Each row is a point on a landscape with many peaks, with its height.
From any point a climber steps to the highest of the 2 points nearest to it. It stops when none of these is higher. Distance is the straight distance between rows; heights are no part of it.
(740) h=50.4: [ -6  14  -1  -8  14   8   2   5 -11  26   5  16  23  26  18  11 -20  19
  -4   6 -14 -32 -19   1   5   4   7  13   8   3  12  14 -17  11  28]
(179) h=50.2: [  0   2   9   8 -28  -5   3 -22   0   3   1  -8   1  -9  12   2  -4 -10
 -20 -12   2  12  18   8  22 -23  16  -7  19   2 -12  -9   2   3 -11]
(645) h=57.1: [ -1  18 -14 -15  -3   4   2   9 -23  -6   3  20  28   8   9  20 -16  11
 -17 -14 -23   0  -4   0  10  -7  35   0   8 -10  11  19 -26   9  16]
(302) h=59.6: [ 23   2 -16   8  20 -19 -12  -1   6 -20  -5   3 -22   8 -10 -12 -26 -11
   3  15   5 -16  -8 -15  -1  -3 -25  -9   0   1   9  -8   3  -7   8]
(631) h=65.1: [-10  -1 -13   3  30 -19  11   5  10  -6   4   2  -2   4  -9  -7   1  13
   6  12  16 -15 -15 -10 -27  28 -17  -9 -31  -9  17   6  -5  -7  -5]
(271) h=64.6: [ -9 -11  -6  -7 -10  17  13   1  -3  -4   0  -2 -13 -10   5  21   2   3
 -12 -18 -17  13  -9  12  19 -19  11  -2  17   5   9 -14   3  12 -14]
(1377) h=71.1: [ 24 -11  -8  -1   1 -27 -18   9  -7   0 -12   3 -34  19 -29 -25 -18 -21
  12  20   2  17   7  -2  -2 -30  -8  11 -23  15 -21  13  -4 -25  -4]
(983) h=50.5: [ -5   0  -9 -14   2  -8 -18  15 -11 -20   0  36  19   3   3  -6 -12   8
  19   4  -6 -15 -26  -8   7  -6   6  -7 -10  -9   0  11  -6  -2   4]
(595) h=61.2: [ -7 -13  -5  -5   9   8  14  -8  19  -1   1 -23  -2  -4 -12 -23  35   5
  23   3  13  -5 -11   0 -26  36 -16   2 -16   3  -2  -1  20  -4 -12]
(1218) h=37.6: [ 23 -23  25  -2 -14   5 -18 -14   4 -14 -18 -11  -8 -19   1 -16   5  -2
  30   7  12 -21 -11  18  -3   7  -8  -6 -21   9 -12 -27  11 -19 -14]
(415) h=44.5: [  7  15  13   9  17   6   9  -7  22  -5   1 -11 -12   8  -2 -13 -10  -1
 -23  -4   7 -19  -2   0 -11  13 -21 -15   8  11   3   4   4  -8  13]
(530) h=42.6: [ 13  13  12  14   1  -9  -6 -11  20  -2   4  -3 -20  -5   4  -1 -16  -2
 -32  -3   9  -9  13  -5   2  -5 -16 -11  15  14   6 -11   7  -7   9]
(203) h=47.9: [-18  -2 -24 -15 -16  14   0   9 -22 -25 -10   7  10  -7  -6  13  -4  -4
   6 -12 -20  22  -3   8  22 -19  26  10  26 -18  10  -5 -17  17  -1]
(744) h=43.0: [ 18   6 -12  -4 -12 -10 -21   3 -18 -15 -21  10  -4  -9   0 -10 -25  -9
   4   2 -11  12  -3   8  16 -29   6   0  12  -8   0   2  -6   3   5]
(749) h=13.7: [ -5  24   9   6   8   4   6   3   1  13  21   4   0  12  22  27  -2   8
 -24  -5   6   0   6  -9  -3  13  14   1  -2  17   0   9  -2   7   8]
(410) h=73.0: [ 24 -17  16  -2  -5 -13 -22 -17  10   2 -19  -5 -13   7 -21 -23  -9 -14
  34  18  11  -9 -13  -6  -8 -13 -36  -4 -24  19 -12 -17  15  -8 -14]
(1152) h=34.6: [ 10  -3  15   0   2   9  -7 -10  14 -16  -5 -19 -14 -15   9 -11  10   7
  18   4  12 -18  -9  14  -5  10  -7  -7  -7   3  -2 -11   9 -10  -8]
(279) h=51.5: [  4  10   1  17 -17 -33 -12 -19 -14  -7  -3   4  22  -1   7 -23 -18 -23
 -21  -2  16  15  20   6  10 -19   1  -6   3  -5 -21  10  -2  -9  -1]
(518) h=9.0: [-16   2   4   9  22  -5  20  17  -5  17   8  18  11  18   7   2  15  17
 -11   8   1 -19 -10  -8 -13  27   0 -10 -13   8   2  33  -7  -1   9]
(808) h=60.9: [  9  12 -15   0  -6  -4  -1  -6 -21 -16   6  16  19   3  12   5 -10  -6
 -11 -15 -15  16   8   4  12 -11  16  -3  17 -12   2  14 -12  13   3]
(494) h=62.2: [  7   7 -21  14  36 -19   1  -4  15 -14   3  -3 -12   6  -9   2 -19   9
  -2  10  12 -20  -6 -20 -16  12 -17 -10 -11 -10  17  -8  -6  -4   1]
(1296) h=7.4: [-21  -1  14   8   2  -6  -1   1  23   8   6  -4   3   2  13  -7  21  10
  -7   8  21 -15   3  -1 -24  22 -12 -11 -26   3   8  15  16  -5  -8]
(885) h=65.7: [ -6  -5 -14 -13 -27  -4   3 -12 -28 -10  -7   2  19 -15   6 -27  17  -5
   0  -7   1  49  24  18  -2  -7  20  -4 -20 -18 -22   9  -9 -24 -11]
(1211) h=34.9: [ 11 -29  14   3 -14   8 -16  -7 -10 -10 -21  -4  -8 -11  -7 -18  -5 -15
  31   9   3 -14 -15  17   4  -8 -17   7  -3   8 -19 -21   7  -8 -14]
(935) h=58.0: [ -9 -23  -3 -17 -14  23  -6   7 -10 -19   0  -6  -8 -16  10   9   8   4
  14 -10 -12  -6 -16  26  12  -4   6   9   7   8   6 -13   1   4  -7]
(893) h=41.1: [-12 -20 -17  -8 -10  13   0  13 -15 -10  -1   7  -5 -20  -6   0  14  -5
  14 -13 -10  36   6   4  14  -6  13  13   0 -15 -15  -4  -6   1  -8]
(1198) h=29.7: [  4   9   2 -22  22  30   1 -23  11  -9  -7 -27  -1   5  -2  -7   7   5
  10  -4  -4 -32 -25  25  -9  12   5   4   8  10  16  -6   6   9  14]
(51) h=71.0: [ -2  -9   3  -7   7   8  -7  -1  -1  -8   1  13  13  -6   3 -17  10  17
  38  16  10 -27 -29  11 -14   8 -10 -23 -27   0   1   3   6 -13  -1]
(1100) h=42.8: [  5 -10  19   8 -28  -3  -9 -15 -11  -4 -15  -8  -9 -16  -6  -7   0 -13
  -8  -1  -3  19  21  23  27 -32   8   2  19  -9 -22 -15  -5  -6 -19]
(511) h=59.4: [ -7   0  16   1 -10   6  -8  -8  13   9  13  -6  -2  -1  20  10 -15   1
  -5  -9  -4 -17  -3  14  12  -8   1  10  25   3   9 -10   5  17   3]
(377) h=57.2: [-12  -8   3 -12   2   7   4  -3  32   1  -4 -28 -13 -10  -6 -18  28   6
 -11  -1  16   7   3  11 -30  27 -16  -1 -18   5   5  -1  15 -12 -14]
(663) h=12.7: [  9   0 -14  17  -2 -26   0   0 -15 -15   3  26  11   5  -8 -29  -6  -4
  26  -1  -8   2  -2 -14   4  -2  -6 -14 -17 -13  -9  12  -2 -12 -14]
(331) h=2.3: [ -6   4   9   8 -28   6 -12   5  24   6  -3 -22 -20 -26   1  -2  32   0
   8   0  18   4  38 -22 -10  16  -5   4 -17 -13  -2 -19  21 -13 -21]
(224) h=54.2: [ 25  -2   0   6   0  -1  -5  -8  -3 -11 -14  13   1   6 -10 -23 -17  -6
  28   6 -12 -23 -32  -3   8 -11 -21  -5   0   8   3  -4   2  -1  -1]
(206) h=70.7: [  0   2 -11 -10  25   6   8  14   6 -10  -3  -3  -2   6  -3  22  -9  15
 -12   0 -16 -17 -24   2 -12  16   4  10  13   0  16  -2 -23  16  10]
(739) h=8.1: [ -8  13  11   8  20  -1  14   4  14  17  10  -7   3  23   6   8  17   9
 -18  12  10 -16  -1  -7 -24  28  -6  -5 -19  15   8  23   4  -5   8]
(1060) h=53.8: [ 15   7 -14  -4  12 -21 -15  12  -3  13  -4  18  13  -4  26   0 -46   5
 -15   7  -6 -13  -7  -2  -6 -13   1   0   5  -5  28  -2  -7   1  42]
(148) h=17.8: [  1  17 -14   8  14   3  16   4 -17   6  14   4  16  22  -2  22  12 -17
   2  -2  -9  26  20 -15  14   9  19  10  28 -15 -11  14 -13  17   6]
(1103) h=70.3: [  7  11  -1  -6  24  13  19   3  14   9  13 -16 -18   9  -2  37  -6   8
 -31  -2  -3  -4  -5 -16  -3   9  -1  -4  12   2  10 -12  -7  16  14]
(929) h=64.5: [ 10   4  -1   3 -10 -25 -24   6  -9  -2  -9   6 -18   4 -10 -25 -20 -15
 -13  10   5  22  15  10   1 -38  -3   1 -10  14 -19  11   1 -22  -4]
(473) h=43.1: [ 18 -17  20   0  -9   9 -20 -21  17 -13 -27 -27 -22 -26 -21 -15  14 -14
  28  13  16 -15   3   3  -4   5 -17   0 -16  -3  -9 -38  12 -25 -19]
(363) h=63.2: [ -4  20   0   4  17  -4  -2  -5  17  -3  15 -12 -18   9  -2  14  -4   3
  -5  12  12  -7  17 -16   0  21  -5   5   6 -11   3 -10   2   4   7]
(1031) h=53.7: [ 15  10 -14  15  10   6  17   6 -10   9   1  19  19  12  14  10 -36  16
 -39 -14 -27 -18  -7 -14   2   1   7   7  18   7  20   3 -25   3  41]
(1019) h=65.8: [  6  -7   1  -3   9 -14   2   3 -10  -2  -3  28  11   4  -9 -22   0  14
  32  15  11 -31 -28 -10  -3  -7 -20 -34 -31  -4   4  14   5 -20   0]
(1114) h=49.1: [ -6  -1   6  -8  10   9  -5  -6 -12  12   7  18  24  16  10  -4 -23  23
  20  12  -8 -45 -37   7   2   5  -3   5   6   0  20   8  -8   5  21]
(809) h=24.3: [  6   3   1  -9   8  30  16  14 -15  17  10 -13  -3   8   6  50  20   5
   9   2 -15  -4 -10  23  -5  11  27  10   8  25  19   1  -2  16  -6]
(1347) h=50.9: [-10  -3 -18 -15 -16   5   5  -3 -21 -17  -4   0  10 -14  -8 -12   8  -4
 -10 -11  -6  53  16  15  13 -22  24   4  -2 -12 -16   4 -11  -7  -3]
(1071) h=17.7: [-12  -6  10  13 -29 -12   1  -8   7  17   9  -7  24  -2   9  -4  34 -20
  -4 -10  11  29  46 -16   3   6   9   8  -4  -9 -24   6  13  -4 -15]
(261) h=65.5: [-14 -25   8   6  -3   8   4  -3   3   2  -4  -6   7 -10   1 -21  26  11
  23   7  10  -5 -14  11 -14  26 -15   0 -27   5  -9  -6  12 -12 -11]
(1332) h=43.2: [-11   1 -26  -3 -17  16  -1  15 -18 -22 -17  14  14  -4 -13  21  -5   1
   5 -16 -29   0  -7  -9   8  -6  21  12  26 -18  19  10 -29  16  -1]
(847) h=53.5: [-11  -8 -13 -16 -11  13 -11  16 -18 -26  -8   7  -7 -13   8  16  -7   4
  18  -9 -17  -2 -14  13  17 -14  18  10   7 -11  13 -10  -8  14  -4]
(73) h=59.8: [  7  15 -12  13  16   7  18  13 -10 -12   7  10   2  17  -5  15 -14  -6
 -19 -13 -24   0   8 -26  14   7   6   3  28 -10  -4   6 -19  10  21]
(1242) h=6.0: [-14   3  -5   7  -1 -19 -14   1   4  -7   2   5  -7 -10   2 -15   0   5
   5  10  18   6   9  -9 -15  12  -4  -4 -25 -13  -2   0  15  -8 -13]
(371) h=21.6: [  5   1  -6   1   6  16  12  27  -7  20  12  -8  -1  -1   0  37  32   6
  15   2  -9  21   0   3 -13  21  16  12   5  15   5   8   6   8  -6]
(304) h=15.1: [-13 -18 -11  -2 -14   1   7  20  -1  16  14  -7  -4 -10   7   9  31  14
   6  -6   8  31  14  -4 -14  23   4  11 -16   5  -2   6  19  -6 -10]
(1209) h=35.1: [-19 -12   2   2  -3  -6  18   1   7  19  10   3  -1  -5   5  17   2   1
 -35 -10   3  18   1  11  -4  -9   0  -9  -3  14  -2  -1   1   8 -12]
(1331) h=52.3: [ 16   3  12   4  -3   3 -12  -7  -8  -3  -3  15  19   7  16 -21 -19   6
  25   7  -3 -36 -32   5   7  -5 -10  -6  -1   1   2   5   8   1  10]
(1239) h=19.2: [-15  10   0   0 -17 -15  10 -14   0  21  15  -8  29   7   8   8  24 -24
 -10  -3  19  51  41 -12   1  -2  20   2   0  -2 -11  11   7   5 -12]
(775) h=67.8: [  0 -10  18  -5  -8  -9 -24 -14  25   0 -20 -18 -15  -5  -9 -16  -5 -12
  -8  12  21 -12  -6  15 -11 -14 -25  -1   1  18  -2 -18   1  -9  -8]
(1379) h=77.7: [ -6   3  -1   0 -13  -7   8 -18 -25  -2  -7   1  38   1  11 -21  19 -10
  -9  -5  11  44  22  14  -1  -2  16  -8 -12 -16 -19  27  -9  -7 -11]
(273) h=25.5: [-17  -5  11   9 -22  -8  -3  -3  16  13   5 -14  -5 -14  12  11  22   7
 -12  -8  18  12  25   3   1   0   6   1  -7   4  -9 -10   9  -3 -25]
(738) h=12.6: [-19 -10 -11  -3  -3  -8   1  21 -11   8   5  13   8  -9   8  -9  27  18
  11   6   2  12   3   1  -9  22   4  -3 -24  -9  -1  21   8  -2  -6]
(416) h=57.8: [ 15  -1 -18   6   5 -42 -19  -9 -13  -1   1  20  13  10  -4 -21 -32  -3
  19  17  15  -5  -9  -9   3 -22 -21  -8 -15  -1   7  -2   5 -15   7]
(1169) h=29.0: [ -5  -3  -7   8  -4  -3   8  16  -8  -9  10  15  -6   8  -2 -16   7  -6
   0 -18 -10  30  13 -16  -5   9  -1  -3  -4  -8 -13  22   8  -3 -12]
(523) h=61.4: [-16  -2   6  -8 -12  -5 -19   0  13   2   8  -5  -1  -8  14  11 -12   1
  -6   0  12  -1   1  15   1 -11  -4   8  -6   6  -1 -10   8  11  -5]
(606) h=51.0: [ 12  18  12 -11  14   5  -7  -9   9  -5   1   5   7   9   9 -17 -19   8
  10   5  -2 -42 -34   9 -11   2 -16 -15  -6   7  17   7   8  -4  17]
(975) h=34.1: [ -1   2 -18   7  17   5  12  14   4 -25  -6   9  -8  10 -24 -13   3  -1
  21   5 -13 -12 -18 -27  -2  12 -16   3   8  -7   5   9 -14   2  -6]
(1097) h=47.8: [ 12   4  19  21 -26 -18 -19 -13   7  -2  -6   2   4  -7  12 -12 -13  -8
 -12   1   7   2  15   7  15 -15  -5  -3  12   5 -16  -4   5  -4  -8]
(643) h=39.9: [ -5  14  -1  10   0 -20  -1  -2   8   6  10   6   2   1  15   7 -26 -10
 -44 -16  10   3  18 -14   1 -17  -5 -14   3  11   4  -7   7  -9  19]
(1337) h=27.8: [  0   9   3 -28  25  36  17  -9  10   0  -3 -31 -11   8  -9  17  15   4
  -5  -9 -12 -19 -12  24  -8  12   7  11  24  10  11  -7   1  22  17]
(525) h=71.7: [ -3  13  -7 -16 -11   1  23 -11 -18  -1   6   7  42  15  16  -1  23 -12
  -9  -2   3  47  17   8  -1   4  19 -24  -6 -13 -15  30 -15   3  -3]
(545) h=57.5: [  7  -2   6   8 -13 -11 -14 -13   3  12   1   5  13  -5  30 -10 -29  -8
 -13  -6 -10  -2   1  17  15 -25   0  13  25   4  10  -8  -1  12  18]
(30) h=56.9: [ -8  -7   7  -2  -9  16  18   2  12  -1   1 -12 -25 -20  -8  13  15   1
 -14  -9  -7  12   3   9  10   0  -4  -5  11  10  -2 -12   9  -1 -14]
(1132) h=56.0: [  9   4   0  11 -11   8  10 -17 -17   0   6   0   7   1   7  11   1 -12
  -6 -16 -17  13  14   9  32 -16  24  -1  32 -15  -9  -2  -3  11   1]
(878) h=70.1: [ 17  -8  15  -4  -4  -9 -21 -22  18  -1 -17  -6  -4  -1  -6 -23  -8 -12
  17  15  21 -27 -21  11 -12  -5 -34   0  -6  16   2 -10   8  -1  -5]
(683) h=56.8: [ 10  16 -11 -11  16 -14 -17   6   3  -6   7   8   0  -1  13  12 -40   2
 -24  -3  -5  -7   1  -6   5  -7  -2  10  10  -5  13 -10  -7   7  30]
(965) h=60.1: [  4  14  -8  -1  18  -9  -9   0   4 -11   8   2 -13   6  -1   5 -28  -7
   4  11   4  -4  11 -17  15  -5  -6   6  18 -17   2 -13   2  11  18]
(908) h=51.8: [-10   3   8 -29   7  10   3  10 -18  34   7  13  19  17  31  15 -22  26
 -14 -14 -22 -30 -13   5   3 -13  21   9   8  -6  26   8 -14  14  33]
(1027) h=38.4: [ -7   2 -23   3  -4  18   6  17 -13 -24 -10  21  -2  -1 -21   6   1   7
  21  -5 -20 -12 -19 -13   6  10  10   8  14 -12   8   7 -19  11  -6]
(1288) h=65.6: [ -6  23 -15 -13  -4 -11  18 -13 -25 -12   1  10  33   9  12  10  -5  -4
 -22 -12  -2  38  11   4   9 -11  23 -14   6 -14  -2  21 -23   7   8]
(1003) h=21.7: [  0   8   8   9 -17  -1  -2   7  -8  36  15  -5  16   3  13  35  35  -6
  15   9  16  28  26  -3  -6  13  28  14  -6   8  -2   5  12  -4 -12]
(1378) h=31.5: [ -7  -1 -17   8  10   1  17  25   1 -15   6  11  -2  10 -11  -7   7   7
   3 -12 -17   2  -5 -25  -9  22 -10   2  -1   0  -2  25  -8   1  -4]
(1070) h=16.8: [  8  -3 -24   3  -4 -17  -3   0 -19 -25  -8  17   9  -6 -18 -29   1  -6
  31   0  -9  22   2  -5   8  -7   9   2  -3 -20 -13   0  -9 -14  -8]
(239) h=53.3: [  4   4   5 -12  -1  12  10   0  -1  24   6   4  12   2  29  11 -30  14
 -33 -22 -25 -17 -11   4  -2 -20  10   3  13   6  26  -1  -2  15  26]
(373) h=78.6: [ 20 -17   9   0  -7 -28 -30  -3  -1   4 -13   4 -17   7 -19 -26  -4 -18
  23  22  12   3   3  -7  -5 -19 -16   2 -38  16 -19   1   9 -20 -12]
(357) h=51.1: [  9  18  -1 -14  12  23   6   5   1   6  -9   7  12  18   6  -2 -31  15
 -18 -17 -32 -39 -29  -6  -9   0  -1  12  10   8  37   6 -19   5  37]
(554) h=23.5: [ -1  -2 -12  12   4  -6   0   1  -5 -12  -7   3 -16  -8 -19 -18   2  -8
  10   4  -8  25  21 -12  16  -2   5   1  10 -30 -16  -2  -3  -4  -9]
(1056) h=26.0: [  6   9   0 -23  14  34  15   7  -4  11   9 -31 -13  12   4  46  13  10
   6  -6 -14 -20  -8  19  -1  13  18  19  16   8  24 -10  -3  16   7]
(1164) h=20.5: [ -8  11   2   1  -8 -11   2   0  -6  31  23  -4  32  14  16  37  24 -16
   1   9  19  35  27  -6  -2  -4  29   4   1  11  -8  12   6   9  -9]
(1367) h=55.1: [ 11   6  -6  23  -2 -35 -16 -16 -11  -6   1   8  10   6   4 -22 -25 -12
   5  16  17  -1  11 -10   6 -13 -10   0  -6  -3  -6  10   5  -7  11]
(760) h=69.5: [-14  -4 -18 -13  28   0   4  11  11  -8   4   2  -1   1  -8  16   4  17
   1   6   2  -4 -18  -3 -20  30  -4   1  -7  -6  12   2 -13  12   2]
(1217) h=58.2: [ -7 -19  21 -13 -19  12 -14   3  20   1 -10 -16 -35 -17 -22 -10  16  -6
   4   5  17   8  21  -5  -4  -9 -11   5  -4   0 -17 -24  13 -22 -18]
(1158) h=16.3: [  0   9 -10   9   9   1  11  12 -19  18  13  13  27  22   3  31   7  -2
  -5  -7  -7  23   4   1   3   7  25  12  14   7  -1  23 -18  17   0]
(184) h=46.9: [  4  13  12  13  20   8  12 -10  30  -8  -1 -25 -19  -2 -16 -15  22  -3
  -7   4  11 -13   7  -4 -14  31 -14 -10  13   0   0  -1   8  -6  -4]
(626) h=75.5: [  3   2  -3 -16  13  16  13   9   5  -2   8  -8  -7   8   1  36 -12  19
 -28 -18 -30  -7 -17  -4  -6  -2  14   4  13   2  18  -8 -15  24  10]
(252) h=61.5: [ 16 -10   8   7  -3 -26 -18  -5 -15  -1  -5  23  13   1  -3 -24 -17   3
  23  17  14 -17 -19  -8   2 -17 -19 -22 -34   0  -6   6  11 -17  -2]
(1374) h=23.4: [-13  12  14  14 -23  -4   1   0   8  29  17  -9  10  -8  18  23  28   4
 -13  -1  19  11  28  -4  -4   7  20  -4 -15   2  -3   5  17  -4 -17]
(414) h=53.4: [-11  12   0  -9   2   6 -11  14 -17  -9   3  28  12   4  12   5 -12  17
  -1  -3 -19 -18 -21   4   5  -3  17  -6   3 -10   7  15  -9   0   9]
(755) h=14.9: [ -6  10 -10  16  13 -14  20   6 -12  20  24  11  18  25  12  23   5  -3
 -25  -8   5  15  12 -14  -4   5  13   1  -3   6  -9  22  -6   7   7]
(1157) h=4.3: [ -6  -2   8   5  -9  -5 -25   1  17  -1 -10 -17 -16 -18 -11  -9  16   3
   6  10  21  -2  24 -16 -16   9 -15   2 -33 -11   0 -13  19 -12 -22]
(165) h=49.6: [ 13  13   4 -20  12  18  -4   6   4   0 -10  16  12  13   9 -18 -24   7
   5  -6 -19 -49 -39   1 -12  -4 -10  -5   5  16  34  10  -6   5  38]
(190) h=66.5: [ -3  12  10   1  23  14  17   1  17  13  15 -21 -23   2  -6  40   9   0
 -13   5   6  -3  23 -16   0  11  -4   0  19  -2   2  -9   2  18   7]
(1309) h=37.5: [  9 -15   1  11 -15   0 -15  -2 -24 -16 -12  -2  -4 -14  -5 -16  -9  -4
   7  -1  -8  13  -2  21  16 -23   5   8   3  -8 -14  -4  -5  -3 -12]
(328) h=57.9: [  0  -8  13   3 -11 -10 -14  -3   6   5  -8   1 -32 -10 -19 -18 -13 -18
 -14   2   5  20  18   5   7 -37  -4   6  -4   8 -24  -9  -2 -22 -14]
(546) h=4.7: [-17   5   6   8  -1 -16 -12  -3  -8  -1   8  16  10   1  15  -3  -4   5
  -8   9  11   0   1  -2   4   4   5 -10 -18  -3  -6  16   7  -1   3]
(605) h=19.4: [  9   1   4  -6  13  14  24  15  11  28  11 -21 -13  10  -6  27  32   7
   4   6   5  17   9   0 -19  26   3   2   4  16   4   0  10   4  -8]
(361) h=64.4: [  6   9  -4   8  25   0  27  14  -2   4  11  -1  -7  14 -17  38  -3   1
 -29  -4 -11   7  16 -30  10   5  11   3  12  -8   1  -3 -15  16  21]
(994) h=28.9: [  7 -15   0   8   5   4  -4   5   0  -9 -22  -1 -33 -13 -31 -23  -6  -9
  20  14  -2   6   5  -2  13  -6 -18  -4   9 -17 -18 -11   4  -3 -10]
(349) h=71.6: [ -2 -12  -3  12  -2  14   2  -3  -8 -11   2   5  11   1   7  -5  15   8
  36   5  -1 -15 -21   9   4  14  -2   8  -2  -1  -1  -2  -3   8  -6]
(689) h=53.6: [ -9  -8  13  -9   5   7  -1 -14  39  -5 -17 -32 -23 -14 -21 -20  28 -12
 -10   1  30  -5  16  10 -23   6 -23  -4   0   1   2 -15   6 -11 -16]
(1212) h=17.4: [-12  -8  12  -3  -4  15  12  15  13  18   8 -18 -17 -12 -10  14  36  -2
   8   2   6  20  17  -9  -7  28 -10   7   4   6  -3  -5  19   2  -2]
(1084) h=50.7: [-11 -15  22  -7  -8   7  -7   3  14  -1  -4  -7 -32 -16 -23  -7   1 -10
  -4   7   1  19  19   7  16 -27  -8   0   5  -7 -18 -22   8  -9 -16]
(532) h=32.0: [ 12   8  15 -13  11  22  -3 -31  20 -19  -4 -29  -5  -1 -11 -17  16  -9
  26  -2  13 -29  -7  18  -7  17  -3  -2   5   0   1 -10  16  -3   0]
(286) h=49.0: [-15 -25   4   1 -17  14  -3  10  -6  -8   0  -2  -8 -16  -6 -11  20  -3
   6 -11  -4  26  -2  12   9   3  -5   8  -5   3 -23 -10   8  -5 -15]
(659) h=49.5: [ -7 -11  25  -1 -17   9 -11 -19  32  -9 -15 -31  -9 -19 -11 -13  31  -8
  14   1  25 -18  10   1 -13  18 -15  -1 -11   4  -8 -26  11 -15 -18]
(884) h=47.2: [ 12   7 -14  -6  -4 -13 -20   7 -18 -15 -12  26  21  -3   7 -17 -32  -5
  11   3  -9  -9 -14   9  15 -19   1 -10   4  -7   3  11 -10  -1  11]
(724) h=50.8: [  0  -6  19  11  -4   6  14   0  16  -3  -8 -14 -29 -14 -14 -17  17  -4
  -3  -2   6   3  15   5  -1  12 -16  -6   7   5 -12  -3  12  -5 -16]
(533) h=70.8: [ -7  -7 -10 -14  -1  23  22   6  -3   8   2  -8  -6   1   1  34 -12   2
 -18 -16 -29   0 -17   6  14 -16   8   5  25   6  17 -12  -5  27   5]
(655) h=57.0: [ 26 -10  -8   5  18 -16   1  -9   7  -8 -13   0 -21   5 -29 -29 -11 -11
  26  20   4 -15 -20 -11   0  -9 -33 -10  -6   7  11  -7  -1  -9  -4]
(145) h=64.7: [-18  -9  17 -10 -14  -4 -27  -1  25   3  -4 -15 -21 -13  -6  -4   2  -2
  -6   7  24   2   3   9 -12 -17 -13  12 -12   8  -8 -19   7  -9 -21]
(973) h=19.6: [ -7  10 -16   7  12  -5  13  -3  -9  -9   9   0   1  14  -7  -1   2 -13
   0   4   2  29  30 -25  15   6  10   3  17 -27 -10   2  -7  10   5]
(113) h=10.5: [-16   2  -8   8   7 -11   9  28  -9  16   7  22  12   2   1   6  16  18
  -8   2  -2   4   3 -14 -13  22  14  -9 -17  -9   4  31  -4  -1   0]
(1235) h=37.4: [-10   2  -7  11  -4 -11  18  -6  12  24  19   7   5  10  12  17 -16  -3
 -47 -19   6  12   5 -10   4 -16  -1  -6   5  16   0  -7   5   7   6]
(535) h=12.4: [ 16  30  10   0   8   7  18   0  -5  32  19  -7  -2  15   3  48  -3  13
 -21 -10  -6   3  11 -11   6   7  22   5  -3  13   1   4  -1   5   9]
(1372) h=76.3: [  7 -15   1  -5   2  21   3 -14   0 -24  -8  -3  10  -6  -9 -15   6   6
  45   4  -5 -25 -38  15  -4   4 -13  -2 -14   9  -2  -7   4  -2  -8]
(1249) h=56.4: [ 10  13 -15  15  22   0  14   6  -4  -6   5  10   8  22  -4  14 -25   8
 -21  -9 -23 -25 -10 -26  -3  15  -3  10  16   1   4   6 -23  -4  38]
(575) h=61.9: [-13 -24  19  21 -16   4   1  -3   4  17   3  -4  18  -9  13  -3  27   0
  28   5  12 -10  -3   9  -7  24  -1  10 -17   2 -21  -6  11  -1 -11]
(1254) h=30.6: [-17  -4  -8   3 -15  -5  18  -4   3  18   3  -5  -1 -11   0  28  14   5
 -23  -8  11  33  11   4   6 -12  18  -8  -2   6   1  -9   9   6 -26]
(538) h=32.4: [ 15 -25  11  -1  -5  14  -9   2  -4 -10 -25  -9 -30 -10 -26 -23  -5 -10
  21  18 -12  -6 -11  16  17 -24 -20   8  14  -1 -12 -17   4   1  -8]
(1058) h=55.4: [  5   2   0   2  -4  -5  -3   2 -10  20  -2  17  22  -6  33  -9 -36   3
 -27 -14 -16 -13  -6   4   3 -22  -1  -1  16   5  26   1  -3  10  37]

Where does a climber stop that starts at each point below?
(1097) -> (1372)
(1332) -> (626)
(1239) -> (626)
(545) -> (373)
(1309) -> (1379)
(1114) -> (626)
(331) -> (626)
(1084) -> (373)
